A landscape with many valleys, sampled at points; each row gives a point and its height.
From any point a ball rolls to the lowest of the 4 points nearest to it. It stops when none of these is lower. Distance is the straight distance between rows; heights are no part of it.
z751 h=17.2: [ -2   8   9   0  27   0  -9  26  -9  -2  -1  -6 -29 -18  -6  15  13  10
 -20  -6 -15  17  -6   0   5 -16  -6  -7   1   3  16   9  -2  27   4 -12
 -13   2  -3   3  -3 -10 -11]
z486 h=26.2: [ 17  -1  -8 -14  16 -25  -1   5  -5  -2  -5  16  15   5 -13 -18  20   4
  27   5  -9 -11  12 -10 -11 -15  -3  10 -10  -9   9   5  -4   9   0 -10
  22  20  -4   3  -2  16  18]
z627 h=6.0: [ 22 -12   2 -17  -5  26 -10   1   4  -9 -20  -9   5 -14   4  -7 -21 -14
 -15  11   7  23  14   7   2  17 -27   0  17  39   8 -10  -3   3  -7  13
  -3 -19   6  13  20 -25 -16]
z155 h=18.3: [-19  -3  34   1  -2  42   2   5  -1  -2  17 -34 -15  -7  20  36 -43 -24
 -42  -7   1  34   2  28  11  18 -17 -18  14   8 -27  -2  -4 -24   5  21
 -48 -26   5  10  12 -40 -31]
z660 h=21.1: [ -3   5 -10   5   3 -23  11 -18   2  -3  16   5  31  22 -11 -14   8  -1
  36   7  -3 -28  10  -7 -20  -7   9  10 -12 -22  -3   0  -5 -11   0 -12
  25  20  -2  -1  -4  25  25]
z285 h=18.2: [ 14  -9 -22 -11 -18   9  -2 -23  -4  -6  -7  -4  42  15 -11 -35 -19 -17
  31  19  15 -16  22   0 -10  21 -11   7   2   2  -5 -10  -2 -30  -8  10
  29  -5   1  11  17   9  14]
z361 h=8.9: [  8   0   6  -6  10  12  -7   9  -2  -5  -8 -11 -11 -19   0   8  -7  -6
 -20   5  -4  21   5   8   4   2 -18  -6   9  24  10  -3  -2  13  -2  -1
  -8 -12   2  11  13 -25 -12]
z929 h=7.1: [  6  -7  -8  -5 -17  36  -3 -20  -5 -11  -5 -25  31   4  -4 -25 -35 -26
  16   5  20  -4  17  10   4  27 -18  10   6  12 -18 -11 -13 -35  -9  22
  14 -17   9  10  25 -10   2]
z494 h=3.8: [ 15 -12   4 -17 -10  40  -6  -1   7 -13 -19 -15   0 -19  11  -1 -29 -16
 -21   9   9  34  11  12  11  32 -29  -5  20  42  -5 -13  -5  -4 -11  22
 -15 -32   4  14  22 -37 -22]
z533 h=20.4: [-16   2 -23  16 -20 -21  18 -40  11   6  24  -6  47  43  -6 -24   1   1
  37  19   9 -44   2  -7 -22   7  26  14  -7 -36 -18 -12   3 -41  -6  -5
  36  12   7 -10 -13  30  30]
z785 h=14.5: [-28   6   8   3  22  17 -17  36 -17   3   1   5 -74 -30   0  44   9  33
 -65 -20 -22  31 -40   3  21 -12   4 -32   7  -9  21  28  20  41  13 -21
 -48  -5 -25   3 -28  -9 -27]
z485 h=23.9: [-19   5   2  22 -23  33  11 -24  -2   3  17 -37  29  20  -3 -21 -35 -26
  11  -2  30 -24   6  18   1  14   1   9  -3 -13 -26 -15  -9 -49  -8  22
  13  -7  16  -6  17  -2  13]
z401 h=16.0: [-23   5  -8   0   7   8 -21  27 -19   8 -17  25 -81 -46   4  36  14  47
 -65 -26 -19  32 -57  -7  20  -9  10 -21  11   5  34  33  29  56  -1 -32
 -39  -7 -32  -1 -28  -8 -27]
z63 h=28.2: [-22   6  10  25 -14  24  13 -16   3   0  29 -30  22  20  -6  -6 -29 -26
  11  -6  24 -18   7  18  -4   1   9   9  -7 -14 -22 -14  -4 -41  -3  14
   8   1  11 -11  11  -6   9]
z857 h=24.7: [-12  13  -4  -2  23 -46  11  12  -1   6  19  17   9  10 -13  -2  38  19
  41 -17 -18 -29  -8 -22 -13 -33  27  15 -27 -39  -1  18 -10   7   9 -19
  18  36  -4 -13 -28  34  31]
z435 h=39.7: [-56   2   3  47 -21   2  35  -5  25  10  58 -17  32  47  -3   1   2 -11
   7  -1  18 -45 -13  14   3 -25  37   8 -12 -35 -17 -24   4 -49  -3   5
  18  12  16 -44 -20  19  22]
z237 h=12.4: [ 51  -8  -7  -1 -18  -8 -16 -16   7  -5 -66  36 -41 -33  20  -1  10  23
 -35  11   4  37  -1 -20   2  23 -13  -5  16  64  30  -1   7  62 -13   2
 -19 -21  -9  11  13 -13 -23]
z255 h=20.6: [-35   0 -20  36 -36   1  23 -38  17  12  35 -22  43  50   2 -25  -4  -7
  27  15  26 -46  -9  -2  -8   8  28  17  -4 -35 -27 -22   6 -54 -13   3
  34   7  18 -24 -12  24  27]
z990 h=10.5: [ 48 -12  -2  -7 -16   3  -9 -10  11  -5 -56  23 -29 -31  19  -2  -3   8
 -29  19   3  38   8 -11   0  23 -17  -4  18  62  24  -6   5  44 -13   8
  -9 -25  -4  10  17 -22 -21]
z603 h=5.5: [ 30 -21   0 -23 -29  40  -7  -7  12 -14 -41  -2  -1 -21  19 -10 -30 -18
 -21  10  17  41  12   4  13  42 -32   0  29  65  -1 -12  -7   1 -17  28
 -15 -40   4  11  31 -36 -23]
z984 h=64.5: [-41  10  21  41  -7   4  29   2  14   6  47 -24  17  31 -10  14  -8 -20
  -7 -11  13 -30  -5  21   5 -26  30   1 -20 -27 -15 -19   7 -36   6   6
   0  11   9 -35  -9   3  11]
z721 h=24.5: [-16  10  -4  -8  25  -7 -22  38 -16  10 -15  17 -53 -38  -6  17  23  44
 -28 -26 -18  12 -37 -13  17 -20  15 -12   3  -4  31  28  13  50   5 -21
 -17   9 -20   1 -21  -4 -11]
z794 h=23.6: [-26  -3  37   5  10  33  -6  19  -4  -2  23 -23 -46  -9  10  60 -22  -8
 -72  -8 -17  46  -9  28   7   4 -12 -40   8  -4 -15  13   8   3  17   1
 -63 -25 -11  13  -9 -27 -36]
z42 h=22.3: [-11  17   5  -3  34 -15 -11  36 -14   4   3   4 -37 -21 -11  19  24  22
  -7 -22 -22   1 -15  -7   9 -30  13  -5  -4 -11  16  20   0  32  13 -16
 -11  18 -10  -5 -12  -3  -2]
z548 h=15.0: [ 45   2 -12   8 -14 -12 -20 -19  -1  -3 -71  41 -64 -44  23   5  14  43
 -47  -1   7  35 -18 -27   5  22  -5  -6  15  53  32  19  15  76 -13  -8
 -25 -18 -22  13   3  -6 -29]
z657 h=30.4: [-27  15   2  10  17 -51  17   8   6   9  31  19   3  19 -11   8  45  23
  41 -27 -22 -42 -18 -21  -6 -42  36  22 -31 -47  -6  19 -11   5  11 -20
  21  38  -8 -26 -38  40  32]
z45 h=18.5: [-15   4 -14  16  -7 -33  22 -31  13   6  29   5  42  40  -5 -15  20   5
  40  15  -2 -45   1 -11 -25  -8  25  15 -13 -39 -15  -5   0 -23  -4 -19
  31  19   3 -18 -19  34  33]
z215 h=23.1: [-48  -1 -13  37 -29 -10  34 -25  25  11  50 -15  39  54  -4 -18   7   0
  19  14  16 -51 -13   2  -9 -12  37  15  -5 -35 -18 -21   7 -52  -7  -5
  30   9  15 -36 -21  27  28]
z866 h=15.5: [ 32 -15 -33 -26 -13 -30  -8 -23   1  -5 -16  36  48  19  -4 -35  11  -2
  51  30  -3 -20  19 -13 -15  12  -8   7  -2  -7   4  -4   3 -10  -1  -5
  36  10   1  14   3  34  19]
z975 h=19.7: [ -3  10  12   2  11  12   3   1  -3  -5  12 -22   9  -3  -8   0 -11 -14
   4   2   4   0  10   9  -4  -2  -5   3  -2  -1  -6  -7  -3 -11   2   1
   2   1   6   4  12 -11   3]
z31 h=45.8: [-11  17  14  10  19 -11   7  15  -3  -1  19 -10  -4  -1 -13  12   9  -3
   9  -6  -6 -11   4   2  -8 -26  11  -1 -14 -13   2   2  -1   1   9  -6
   3  18  -1  -6  -7   1   8]
z413 h=14.6: [ 25  -1  -6 -12  12 -10 -14  18  -5  -3 -29  13 -23 -24   3  -4  21  12
 -10   5  -7  19  -1  -7   2  -4 -11  -2   7  28  26   2   1  39  -6  -8
   3  -1  -3   8   3  -9  -8]
z690 h=36.9: [-26  14  32  29  -3  20  14   4  -1   5  34 -36   4  11  -3  26 -27 -25
 -17 -12   8  -9   5  27   6 -12  10 -10 -10 -16 -22 -15   3 -31   6  13
 -17   4  12 -13   4 -17  -5]
z128 h=13.6: [-21   0  34   9  -7  54   6  -1  -4   2  20 -40   1   2  16  21 -49 -29
 -24 -15  13  17   3  32  15  18 -12  -8   9  -2 -35 -10  -9 -38   7  26
 -35 -25  13   3  23 -38 -23]
z97 h=27.0: [  9   0 -13  -4   0  -9   3 -11   0  -3   8   3  33  10 -12 -23   2  -8
  31  12   5 -18  16   0 -19   2  -1   8  -7  -9   1  -7  -5 -17  -2  -8
  26  10   1   6   3   8  16]
z422 h=14.3: [-19  -1  22   4  17  23  -9  25  -7  -4   8  -6 -66 -18   6  49  -5  12
 -78  -8 -21  45 -23  10   8  -3 -12 -35  10  -3   5  23  11  24  10 -15
 -58 -19 -18   6 -16 -18 -36]
z398 h=21.5: [-24  19  32  24  26  -2   8  28  -6   2  30 -17 -26  -3 -12  35   5  -5
 -20 -17 -19   2  -8  13   7 -31  19 -15 -12 -19  -2  10   4   3  19   3
 -28  15  -5 -10 -13  -4  -8]
z344 h=28.7: [-11  11   3   9   9 -17  16  -4   6  -3  23  -6  20  18 -14  -6   8  -5
  26   3  -4 -23   7  -2 -15 -15  13   8 -14 -23  -6  -1  -3 -10   4  -9
  17  23  -1  -9  -2  12  20]
z500 h=41.0: [-31  21  18  21  22 -34  21  25   4   7  32   2 -12   8 -19  20  32  12
  17 -24 -19 -32 -10 -10   0 -49  36   4 -28 -38   2  13 -10   6  15  -9
   1  35  -7 -30 -29  22  19]
z752 h=14.8: [ -3  -2   5   0  13  14 -13  19  -3  -1 -15   5 -58 -31  13  26   4  14
 -55  -1  -9  43 -21   0   8   0 -18 -20  15  22  19  12  10  39  -2 -14
 -32 -20 -14   5  -4 -19 -30]
z139 h=20.3: [ 17  -2  -9 -12   8  -5  -6   2  -2  -7  -6   0  15  -5  -9 -11   3  -5
  10   8   3   0  13   1  -7   0  -9   0   0  10   8  -6  -3   2  -1   0
  17   3   0   8  12  -5   7]
z384 h=5.2: [ 22 -15 -11 -17 -20  25  -8 -11   0 -12 -22  -7  29  -3   0 -26 -26 -21
  16  13  16   7  21   9   3  24 -22   8  11  33  -2 -16  -6 -14  -9  22
  15 -18   5  17  27 -11   1]
z839 h=8.8: [ 43 -12  -1 -11 -25  20  -9 -11  16 -12 -48  12 -24 -29  22   2 -15  -1
 -36  16   7  42   5  -9   6  35 -25  -6  23  72  13  -9   2  33 -15  15
 -17 -39  -3  12  20 -33 -24]
z646 h=26.6: [-12  10  27   4  18  20  -3  18  -1  -2  16 -21 -32 -13   0  32 -10  -8
 -43  -2 -14  27  -1  15   5  -4 -10 -19   3   2  -4   3   1   6  12  -1
 -36 -10  -3   5   0 -23 -23]
z376 h=32.7: [-14  17  24  15  21   6   4  23  -5   0  22 -24 -14  -7 -10  27  -4 -12
 -16  -6  -9   6   5  13   2 -15   4 -11  -5  -8  -2   3  -3   0  10  -2
 -20   7   0  -2  -3 -14  -9]
z896 h=28.1: [-33   1  -6  37 -27  16  22 -28  12   8  35 -30  32  40  -4 -20 -20 -17
  14   4  29 -39  -6  12  -4   4  20  12  -7 -28 -29 -19  -2 -56 -11  11
  21   5  17 -23   1  12  17]
z762 h=20.0: [ -3   7 -15 -20  20 -60   4   1  -8  12   8  35  15  15  -7  -9  49  24
  55 -17 -20 -32  -6 -31 -12 -23  19  21 -26 -44  -2  25  -7   9   9 -26
  25  33  -5  -7 -33  47  32]
z235 h=19.9: [-15   1  29   0  12  33  -2  17   0  -4  14 -23 -32 -17  13  39 -22 -11
 -56   1  -9  46  -4  21   6  11 -16 -26  18   8  -8   5   3   5   9   1
 -48 -26  -6  10   1 -35 -36]
z767 h=16.5: [  6  -1 -23 -17   5 -53   7 -23   0   6  10  32  37  26  -5 -22  36  15
  56   7 -14 -35   6 -24 -19 -10   9  14 -18 -36  -7   8  -3  -2   4 -21
  31  25  -2  -3 -20  52  30]
z152 h=26.9: [-30  -5  50  16  -3  45   3   5  -3   2  30 -35 -23   8  24  61 -47 -20
 -59 -16  -1  35  -2  40  17  14  -4 -31  10 -13 -41   3  -2 -32  13  27
 -67 -29   4   6   0 -46 -36]
z510 h=2.0: [ 19 -16  -2 -17 -18  47  -8  -7   3 -13 -22 -19  18 -15   8 -17 -40 -22
  -4   5  17  23  14  12  12  33 -28   5  17  41  -8 -11 -11 -17 -14  28
  -3 -36  10  13  30 -31 -11]
z73 h=13.9: [ 30 -14 -31 -31  -2 -43  -5 -15  -1  -2 -15  42  40  19   1 -30  26   3
  54  21  -9 -19  12 -18 -14   2  -6   9  -5 -17   8   0   1   2   4 -14
  34  18  -1  12  -3  43  20]
z912 h=11.7: [  2  -1  -2   2 -11  22   4 -15  -3  -6   9 -25  27   9 -11 -14 -28 -23
  16   5  16 -11  15  11  -5  10  -8   9  -1  -1 -12 -15  -7 -31  -6  13
  10  -5   7   8  19  -8   6]
z583 h=17.8: [ -5   0  -9  12 -17  12   6 -25  -2  -2  15 -21  36  22 -11 -21 -25 -18
  24   7  20 -25  12   7 -13  13   4  10  -6 -11 -20 -12  -2 -41  -8  10
  19  -2   9   0   9   7  18]
z370 h=30.5: [-55  -2 -12  46 -35  13  30 -23  22  13  48 -25  36  58   1 -19  -9  -8
   9   7  31 -46 -17  14   2  -9  33  12  -6 -36 -24 -27   8 -61 -11   9
  29   2  20 -39 -15  20  23]
z532 h=19.1: [ 15   0 -13 -15  14 -20 -25  26 -13  11 -40  32 -43 -37   7   2  32  43
 -17 -19 -10  13 -27 -18  13 -10   7  -1   6  17  35  17  13  60  -3 -16
  -1  11 -10   5 -11  -2 -11]
z118 h=11.4: [ 16  -6 -16 -36  19 -50 -22  18 -11  13 -24  45  -4 -10  -2 -13  44  34
  38 -20 -13 -10  -8 -26  -1 -21   8  14  -9 -14  24  22   1  33   3 -20
  25  29  -7   3 -18  29  17]
z371 h=8.2: [-23  17  17  11  32   3  -7  38 -13   5  12  -7 -50 -22 -10  33  17  16
 -32 -19 -26  13 -19   2  11 -25   9 -22  -2 -12  14  22   9  28  17 -12
 -35   6 -12  -3 -20  -7 -15]
z474 h=11.8: [ 25  -3 -12 -23  16 -31 -23  23 -11   7 -37  34 -27 -23   7  -7  36  32
   5 -11  -7   8 -11 -20   9 -14   4   6   4   9  32  16   3  47  -2 -13
  11  13  -6   5  -5   5   1]
z571 h=24.2: [  7   7  -6 -20  31 -30 -12  29 -12  10 -13  25 -17 -17 -12  -2  36  29
  20 -21 -17  -5  -9 -21   4 -26   9   7  -9 -12  21  23  -3  33   6 -18
  11  28  -9   1 -16  11  10]
z82 h=14.9: [ 24  -5  -3   1  -5   6 -11  -7   3  -5 -47  24 -64 -42  24  14   7  25
 -62   4   2  43 -21 -14   7  21 -14 -11  18  44  32   9  14  62 -12 -11
 -28 -22 -15  10   2 -16 -30]
z840 h=18.6: [  1   7 -10 -17  20 -46   1   9  -8   9   7  25  10  12 -10 -10  41  20
  45 -16 -13 -27  -2 -22 -10 -25  12  16 -19 -34   2  22  -8  14   8 -21
  24  34  -7  -3 -21  37  28]
z645 h=16.7: [ 13   0  -2  -4  16   3 -16  16  -2  -1 -26  10 -45 -31   8  13  19  17
 -38   2  -8  31 -13  -7   8  -1 -14  -7  14  25  26   9   7  45  -1 -10
 -14  -7  -9   7   1 -18 -20]
z523 h=12.3: [-20   4  18   9  22  18 -11  30  -9   0   6 -10 -54 -24   1  39   2  11
 -57  -6 -23  32 -19   7   8 -10  -9 -26   6   2  10  20  10  26  10 -13
 -42 -11 -13   7 -12 -16 -29]
z619 h=3.4: [ 21 -13 -38 -15 -23 -17  -1 -43   1  -2  -6  16  58  35  -9 -45  -5  -4
  56  33   3 -32  19 -11 -13  25   1   9   6 -13  -6  -9   4 -34  -6   3
  36   4   8  14   0  39  20]
z816 h=42.8: [-29  12  44  33   7  20  10  14  -1   1  36 -34 -13   6  -1  46 -21 -22
 -36 -14  -5   8   1  29  11 -16   9 -19 -10 -16 -21  -8   1 -17  17  13
 -35  -4   5 -11  -2 -24 -17]
z567 h=20.5: [  1   5  -2  -6  24  -7 -17  29 -13   4 -21  13 -50 -33   1  10  23  31
 -31 -11 -11  22 -21 -11  11 -13   1 -10   4   9  29  16   8  46  -2 -16
 -11   3 -10   3 -12 -10 -15]
z735 h=9.0: [ 47 -14 -12 -15  -3 -20 -21   4   1  -1 -54  37 -15 -21   7 -12  21  11
  -5  10   0  17   7 -13   0   3 -11   1   7  42  31  -5   3  45  -5   2
  12  -3  -3   8  12  -1  -7]
z207 h=12.6: [ 11 -15 -40   2 -40   4   3 -51  -1  -2  -5  -5  57  40  -5 -50 -19  -6
  48  34  16 -42  12 -13 -12  40   7  14   9 -17 -21 -12   3 -55  -9  18
  37  -7  11  11   3  36  28]
z125 h=10.0: [  4  -6   4  -8  -1  26  -2  -2  -3  -7   1 -23  15  -9  -3  -5 -28 -23
   1   5  11   9  16  14   4  13 -20   3   5  16  -7 -11  -6 -15  -5  11
   2 -14   5   9  19 -24  -7]
z650 h=24.8: [-12   7  -6  15  -8 -11  15 -20   6   1  24 -11  36  30 -14 -14  -3 -10
  30  10   7 -33   6   1 -18  -3  15  12 -16 -25 -11 -12  -1 -31  -3  -4
  24  15   7 -10  -2  11  24]
z699 h=18.4: [  8   2   1 -11  18 -10  -8  17  -3  -3 -10   4  -5 -13  -5   0  10   6
  -3   2  -9   9   5   1  -4  -9 -11  -1   1  10  20  -1  -3  19   1  -8
   4   7  -3   9   4  -7  -2]
z349 h=10.6: [ 33 -17 -38 -42   3 -59 -10  -9  -6   7 -24  63  29  14   5 -29  39  17
  63  12 -13 -17  10 -27  -8  -5  -8  12  -7 -21  13   8   2  13   4 -12
  33  23  -1   7 -10  56  20]
z928 h=18.9: [ 34 -15 -19 -24   4 -33  -6  -4  -3  -5 -19  34  28   8  -7 -26  20   3
  38  17  -5 -12  15 -11 -11  -1  -9   6  -5  -2  13   0  -1   7   1  -6
  32  14  -3  10   6  25  17]
z636 h=32.6: [-25   9  44  20  11  23   1  21  -6   0  31 -31 -31  -7   4  57 -16 -10
 -54 -12 -14  24  -6  28  12 -10   2 -30   0 -12 -17   8   8  -6  18  12
 -51  -8  -5   5  -9 -28 -29]
z724 h=13.3: [ -9  -1  16   0  -9  42  -1  -3  -2  -4  11 -34   9  -2   8   5 -40 -26
  -9  -4  14  14  13  23   7  20 -15  -3   8  14 -20 -14  -8 -28  -4  22
 -15 -21  13   9  22 -32 -14]
z260 h=35.9: [-24  21   0 -10  18 -55   6  28  -5  17  15  23 -11  -3 -16  13  44  36
  42 -43 -24 -37 -23 -28   3 -44  42  23 -29 -41   6  37 -10  14  11 -23
  12  41 -10 -18 -42  39  31]
z809 h=23.4: [ 31  -2 -13  -8   3 -22 -25   8  -6   7 -54  36 -46 -36  11   1  30  34
 -24  -4  -1  22 -15 -21  10   3   1   1  12  33  35   8  10  63  -8 -10
  -6  -2  -8   6  -1  -7 -14]
z230 h=9.4: [ 39 -17 -13 -21 -13   8 -10  -2   4  -9 -32  12  21 -11   2 -21 -13 -14
  10  16   9  13  19   3   0  16 -22   3  10  39  12 -14  -3   6  -8  16
  18 -14   4  12  22 -14  -3]
z915 h=48.1: [-31  18  16  35  -1  -5  25   2  11   4  42 -20  13  23 -10  10  -2 -12
   6  -6   3 -28   2  13  -5 -22  23   3 -20 -27  -9 -13  -1 -22   4   1
   7  20   7 -24  -5   7  16]
z199 h=5.9: [ 18 -21   7 -22 -26  60  -3 -10   7 -15 -29 -17   3 -17  27  -9 -48 -22
 -20  -2  22  40  10  10  20  48 -34  -2  32  55 -22 -13 -16 -14 -12  39
 -21 -51  11  12  32 -43 -27]
z158 h=10.3: [ 16  -9   5 -10  -4  22  -9   3  10  -5 -30  -2 -28 -29  17  11 -12   0
 -46   9   2  49   2   1   3  23 -28 -12  23  49  12  -3   2  25 -10   4
 -24 -32  -6  13  11 -29 -31]
z223 h=13.5: [ 33 -13 -10 -20   0  -3 -12   2   1 -11 -28  11  10 -13   0 -16   2  -6
   7  15   4  16  14  -2   0   6 -15   4   5  33  16  -8   2  15  -5   1
  15  -6  -3  12  18  -8  -3]
z860 h=18.1: [-19  -2 -28  26 -37   5  13 -50  11  12  22 -18  48  50  -1 -36 -11  -1
  33  24  23 -49  -3  -8 -11  22  21  17   5 -28 -29 -17   5 -55 -15   7
  36   1  16 -11 -11  29  27]
z726 h=4.3: [ 43 -13 -18 -23   4 -33 -19   9  -6   3 -45  42 -10 -14   7 -18  28  17
  13   3  -2   8   7 -18   1  -4  -5   7   0  21  30   4   3  43  -3  -6
  20  10  -5   8   3  11   1]
z261 h=11.0: [-10  -2  22  -5  -9  60   2  -6  -3  -8   2 -36   4 -13  19   5 -50 -31
 -20  -7  17  25   8  25  15  27 -21  -2  17  13 -29  -8 -13 -31   0  26
 -27 -32  11   9  30 -36 -22]
z531 h=8.4: [ 41 -16 -27 -39   5 -52 -21  12  -8   9 -42  58   3  -4   5 -24  39  25
  40  -6  -7  -4   3 -24   2 -12  -3  13  -5  -2  22  11   2  34   4 -12
  25  23  -3   7  -3  36   9]
z119 h=14.4: [ 29 -16 -44 -35  -9 -51  -2 -33  -1   5 -12  55  51  28   4 -38  29   6
  66  28 -14 -29  18 -24 -17   9  -7   8  -3 -26  -2   2   4  -7   6 -14
  37  18   2   8  -6  64  20]
z423 h=13.2: [ -4  -4  10  -8  11  24  -8  12   3  -4  -3 -10 -38 -24  13  25  -8  -1
 -55   6  -4  45  -7   8   4  11 -26 -22  19  26   7   4   4  21   2  -4
 -36 -25  -9  13   6 -30 -32]
z111 h=47.5: [-20  24  10   2  27 -35   4  38  -9  11  14   8 -22  -4 -19  15  37  27
  20 -31 -21 -25 -24 -16   6 -42  33   9 -24 -36   8  27  -6  18  16 -17
  -1  36 -11 -15 -29  20  19]
z661 h=7.0: [ 42 -17  -4 -18 -22  20  -8  -5   9 -14 -41   5   1 -21  13 -11 -18 -11
 -19  15   7  32  14  -5   7  27 -26  -1  21  66  10 -14  -2  17 -16  22
  -2 -30   7  11  26 -28 -16]
z202 h=15.9: [-11   2  10  10 -10  42   4 -12  -5  -3   9 -37  19   4   2  -7 -42 -29
   2  -6  25  -3  12  20   6  16 -13   7   2   1 -27 -15  -9 -43  -4  23
  -6 -15  14   1  25 -20  -5]
z159 h=27.1: [-11  11   5  16  -7   2  12 -12   4   0  26 -23  26  19 -11  -8 -11 -16
  17   2  14 -24  10  11 -10  -6   9   8 -11 -17 -12 -12  -1 -31  -1   3
  15  12   4  -8   7   3  17]
z302 h=14.7: [  4  -2 -24  -8  -2 -40   9 -28   6   1  11  19  46  35  -6 -23  21   6
  53  16  -6 -35   8 -17 -23   4  10  15 -12 -34  -6   0   1 -19   0 -16
  33  21   0   3 -12  41  26]
z15 h=9.2: [ 30 -10   2  -7 -12  20  -7  -4  13 -11 -40   8 -28 -29  18   6  -8   0
 -41  14   5  43   3  -5   5  25 -25  -7  22  61  16  -7   3  32 -13   6
 -19 -31  -4  11  15 -27 -24]
z946 h=36.2: [-17  23  18  10  30 -15   1  30  -7   4  14  -8 -21  -9 -18  19  20   8
   1 -17 -19  -5  -7  -1  -3 -34  14   0 -12 -19   6  16  -3  16  15 -10
 -10  24  -6  -4 -13   1   5]
z115 h=17.9: [-16   6  23  16  -5  37   6  -3  -3   2  20 -40   8   1   3  13 -38 -26
 -15 -10  13   4  11  25  10   5  -7  -3  -1  -4 -25 -12  -4 -32   6  18
 -21  -8  12   1  19 -27 -13]
z892 h=13.1: [ 21  -7 -24 -28  10 -48  -2  -6  -7   3  -7  40  25  14  -3 -22  35  12
  50   2 -12 -20   9 -22 -13  -9   1  10 -14 -25   5   9  -6   9   3 -17
  30  24  -3   3 -12  39  25]
z993 h=12.0: [ 12 -15 -22   0 -32  37  -3 -36  -9 -12  -8 -21  44  20  -7 -42 -35 -25
  33  12  29 -20  16   6   2  35 -15  11   5   0 -22 -12  -8 -46 -10  27
  22 -20  13   8  19   8  15]
z490 h=8.6: [ -2 -14  20 -15 -14  65  -1  -1   1  -7  -5 -26  -7 -15  28   8 -52 -24
 -34  -5  12  43   7  21  18  40 -30 -11  29  29 -28  -7 -13 -25  -8  29
 -36 -46  11  11  29 -47 -38]
z378 h=14.1: [  1 -11  18  -9  -2  40  -4   5   7  -5  -7 -15 -26 -18  22  22 -29 -12
 -53   6   1  50  -1  13   4  24 -28 -17  24  35  -4  -3  -1   5  -5   8
 -36 -38  -1  14  16 -44 -38]
z327 h=48.3: [-35  18  22  36  10 -18  28  14  12   4  45 -10   2  20 -14  20  10  -8
   3 -14  -5 -29  -2   9  -2 -40  33   0 -25 -30  -9  -7  -1 -15  12  -2
  -2  25   4 -32 -17  13  14]
z148 h=18.0: [ -3   1  -9  -2   8   2 -21  17 -15   7 -35  25 -74 -43  12  19  19  41
 -57 -20  -9  32 -44 -15  14   3   1 -18  12  19  35  25  21  61  -8 -24
 -28  -5 -21   1 -13 -10 -25]
z493 h=45.6: [-31  16  34  36  10   4  19  14   4   1  43 -24  -6   8 -10  34  -4 -17
 -16 -19  -6 -12  -2  21   3 -31  22 -11 -16 -20 -12  -9   5 -15  13   8
 -21   9   7 -21  -8  -5  -5]
z496 h=33.1: [-33  13   8  33  -1 -24  30  -5  17   4  45  -4  17  32 -12   2  15  -6
  18  -4   1 -40  -2  -1 -14 -27  30   9 -21 -33 -10 -10  -2 -23   5 -10
  16  24   3 -32 -19  20  27]
z440 h=33.3: [-17  16  23  16   8   8   8   2   1   2  26 -29   6   2 -10  13 -15 -19
  -4  -5   2  -7   7  17  -4 -13   5  -3  -7 -11 -11  -8   0 -18   6   7
 -10   5   5  -7   7 -16   0]
z685 h=23.7: [-14  10  -1  11   7 -36  18  -6   7   2  26   6  24  25 -12  -5  23   5
  38   0  -6 -36   2 -10 -19 -21  23  13 -23 -34  -7   3  -5  -9   2 -16
  25  27  -1 -16 -16  29  28]
z871 h=39.8: [ -4  15   4   0  24 -27   1  17  -5   1   9   6  -5  -3 -15   3  26  10
  22 -11 -13 -12  -1 -10  -6 -25  12   7 -18 -21  11  14  -8  15   9 -13
   9  25  -3  -8 -12  12  16]
z736 h=10.4: [ 10  -7 -31  -9 -17 -27   9 -41   8   4   8  17  52  38  -7 -34   8   1
  55  29   1 -38  13 -14 -22  19   9  13  -4 -26 -13  -7   4 -32  -3  -7
  34  14   5   7 -10  39  26]
z126 h=3.9: [ 22 -21  -9 -14 -28  51  -5 -16  -5 -15 -25 -15  28  -4   3 -37 -43 -27
  16   6  23   8  21  10  15  38 -27   6  12  37 -16 -15 -15 -29  -9  34
   8 -33  11  10  34 -16   1]
z595 h=25.2: [ 40 -17 -23 -22 -12 -16  -9  -7   1  -7 -26  32  33   5  -5 -26   4  -9
  35  21   5  -3  19  -5  -3  11 -14   4   3  14  14 -10   0   0  -7   5
  32   2   2  12  19  15  11]

For each start below, name the point where the ball stops.
z636: z510
z82: z510
z657: z726
z583: z510
z486: z726
z984: z619
z63: z510
z327: z619
z370: z619
z650: z619
z857: z726

For each start below, name every point that the ball comes to, in order.
z500: z857, z840, z892, z349, z531, z726
z567: z645, z413, z735, z726
z871: z571, z118, z531, z726
z155: z261, z490, z494, z510
z896: z255, z860, z207, z619
z816: z636, z235, z423, z158, z839, z661, z603, z510
z767: z892, z349, z531, z726
